Points on a hilly landscape, in no order, each with its height.
From any point a ball rolls to the lowest of the 6 points nearest to it. It stops when none of these is lower. Distance is the straight distance between rows; heights are no part of it.
<294> h=44.8: [6,-4,14,-13,2,2,-1,1,-21,-5,-18,10,2,6,-7]
<506> h=60.0: [-4,5,-13,16,-2,-1,1,-3,11,-6,22,-14,-13,12,22]
<257> h=65.0: [-3,9,-14,26,5,-2,-2,1,14,-8,33,-9,-19,18,16]
<190> h=38.8: [-2,4,1,-7,-3,6,3,4,-8,-7,-11,8,-3,-5,-25]
<25> h=58.7: [11,-9,16,-15,6,3,0,5,-30,-7,-18,7,3,10,-5]
<616> h=42.9: [0,-1,5,-12,3,6,2,3,-16,-9,-16,10,-3,1,-22]
<226> h=28.8: [-6,4,6,-3,-7,-1,2,2,6,0,1,5,0,-5,10]
<298> h=64.4: [5,-10,10,-17,9,4,2,4,-28,-10,-20,7,0,9,-16]
<193> h=42.3: [9,-15,3,-9,0,-3,-11,-12,-10,10,-13,-10,18,9,25]
<484> h=14.6: [6,-14,-7,-5,0,0,-12,-21,-4,8,-6,-20,10,15,25]
<336> h=68.8: [-7,12,-12,25,19,-3,1,4,22,-3,36,-1,-18,16,7]
<531> h=79.7: [-9,8,-6,15,14,-3,4,10,27,5,28,5,-9,-2,-2]
<402> h=14.1: [-2,-4,-3,-2,-4,-5,-3,-14,3,2,-4,-13,4,7,26]
<37> h=80.6: [6,7,-16,23,6,-6,12,10,5,1,9,0,-4,-18,-43]
<368> h=11.8: [-2,5,11,-7,-7,1,1,1,-2,-2,-6,9,0,-5,1]
<54> h=12.4: [-2,4,-11,0,2,4,6,7,-4,-8,-8,2,-4,-11,-36]
<2> h=47.4: [-8,4,-1,-1,-5,-2,2,-1,8,1,3,-2,-1,-2,18]
<183> h=50.1: [14,-18,8,-10,0,-4,-13,-6,-14,11,-14,-7,22,10,23]
<276> h=35.5: [-4,-1,8,-6,-6,-3,0,-4,-1,2,-6,1,5,0,17]
<483> h=57.5: [2,7,-13,7,1,1,8,10,2,-4,0,1,-4,-16,-38]
<167> h=45.6: [-6,2,4,-3,-5,-3,2,-3,5,1,-2,-1,2,-1,19]
<112> h=23.3: [0,0,14,-9,-6,1,1,1,-10,-2,-11,10,3,0,2]
<332> h=50.0: [-5,9,2,3,-3,3,4,9,10,2,9,9,-4,-14,-11]
<104> h=37.3: [5,-6,14,-10,-4,-4,-4,-3,-11,4,-14,4,11,4,13]
<144> h=53.5: [-6,-1,-4,2,-6,-3,0,-10,7,1,1,-12,0,6,25]
<512> h=49.3: [16,-13,17,-11,1,-1,-7,1,-23,3,-16,2,15,8,13]
<516> h=54.5: [-3,1,-10,8,-6,-1,-2,-10,8,-2,11,-17,-8,11,25]
<454> h=49.4: [-2,-2,1,-13,5,6,3,4,-17,-10,-18,9,-3,0,-26]
<375> h=63.9: [0,9,-3,7,-2,3,4,10,8,2,8,8,-5,-17,-26]
<143> h=20.8: [0,-3,-11,6,-9,-1,-6,-17,4,-1,6,-22,-5,14,24]
<85> h=72.2: [-8,8,-1,7,4,0,5,9,20,4,19,6,-6,-8,0]
<238> h=93.3: [3,8,-7,26,10,-8,10,10,15,8,19,5,-4,-18,-36]
<206> h=54.8: [12,-24,-8,-10,2,4,-20,-20,-10,12,-8,-19,18,15,26]
<301> h=24.0: [-1,6,-6,-2,-2,4,6,6,-3,-7,-6,6,-5,-11,-31]
<96> h=66.7: [-11,7,-6,10,4,-1,5,5,19,-1,21,-4,-10,2,15]
<125> h=38.5: [3,-11,-10,-1,-6,0,-11,-23,-1,5,-3,-22,5,15,25]
<333> h=49.0: [0,6,-8,3,-1,3,7,8,0,-5,-2,4,-5,-14,-34]
<448> h=48.4: [0,-6,-8,1,-5,-2,-7,-18,2,2,0,-20,2,12,25]
<614> h=49.8: [-8,6,0,3,-2,0,5,6,16,0,11,5,-5,-7,7]
<149> h=51.4: [-3,1,-7,-8,4,5,4,5,-10,-11,-15,4,-3,-4,-31]
<285> h=36.7: [-2,9,-1,0,-3,4,3,9,3,-3,1,9,-4,-13,-21]
<472> h=19.3: [-3,7,3,-3,-5,4,1,6,3,-2,0,11,-4,-11,-16]
<532> h=72.1: [-11,8,-7,12,9,-2,5,8,22,1,25,0,-9,1,10]
<592> h=89.5: [-5,8,-2,17,11,-3,4,11,25,9,26,8,-5,-14,-18]
<185> h=28.0: [-7,7,5,-1,-5,3,3,5,7,0,2,9,-3,-9,-2]
<392> h=45.7: [5,-9,7,-7,-3,-5,-7,-11,-7,7,-11,-6,14,7,24]
<457> h=53.6: [17,-14,19,-14,3,1,-4,4,-28,0,-18,4,11,9,6]
<560> h=83.3: [0,8,-3,12,3,0,5,11,15,5,17,8,-5,-17,-25]
<565> h=25.3: [-3,6,6,-6,-7,5,2,3,-3,-3,-5,11,-3,-8,-14]
<240> h=26.5: [1,3,10,-9,-4,4,1,1,-10,-6,-13,12,0,-1,-10]
<40> h=41.5: [2,-8,1,-4,-3,-4,-7,-13,-1,7,-9,-11,10,9,27]
<514> h=44.0: [12,-12,14,-10,-1,-5,-8,-4,-14,6,-16,-1,15,6,19]

Where does a ball stop that starts at each point below?
<190> | <54>
<336> | <402>
<592> | <472>
<560> | <472>
<104> | <368>

Call two points neighbours if one is among the 6 nearest of the other. Go from one point of each pair to the other, from neighbour to neighbour, staying as low as possible. Name the highest point that can't be avoided.
<368> / <54> | <285>
<368> / <472> | <565>
<368> / <402> | <514>
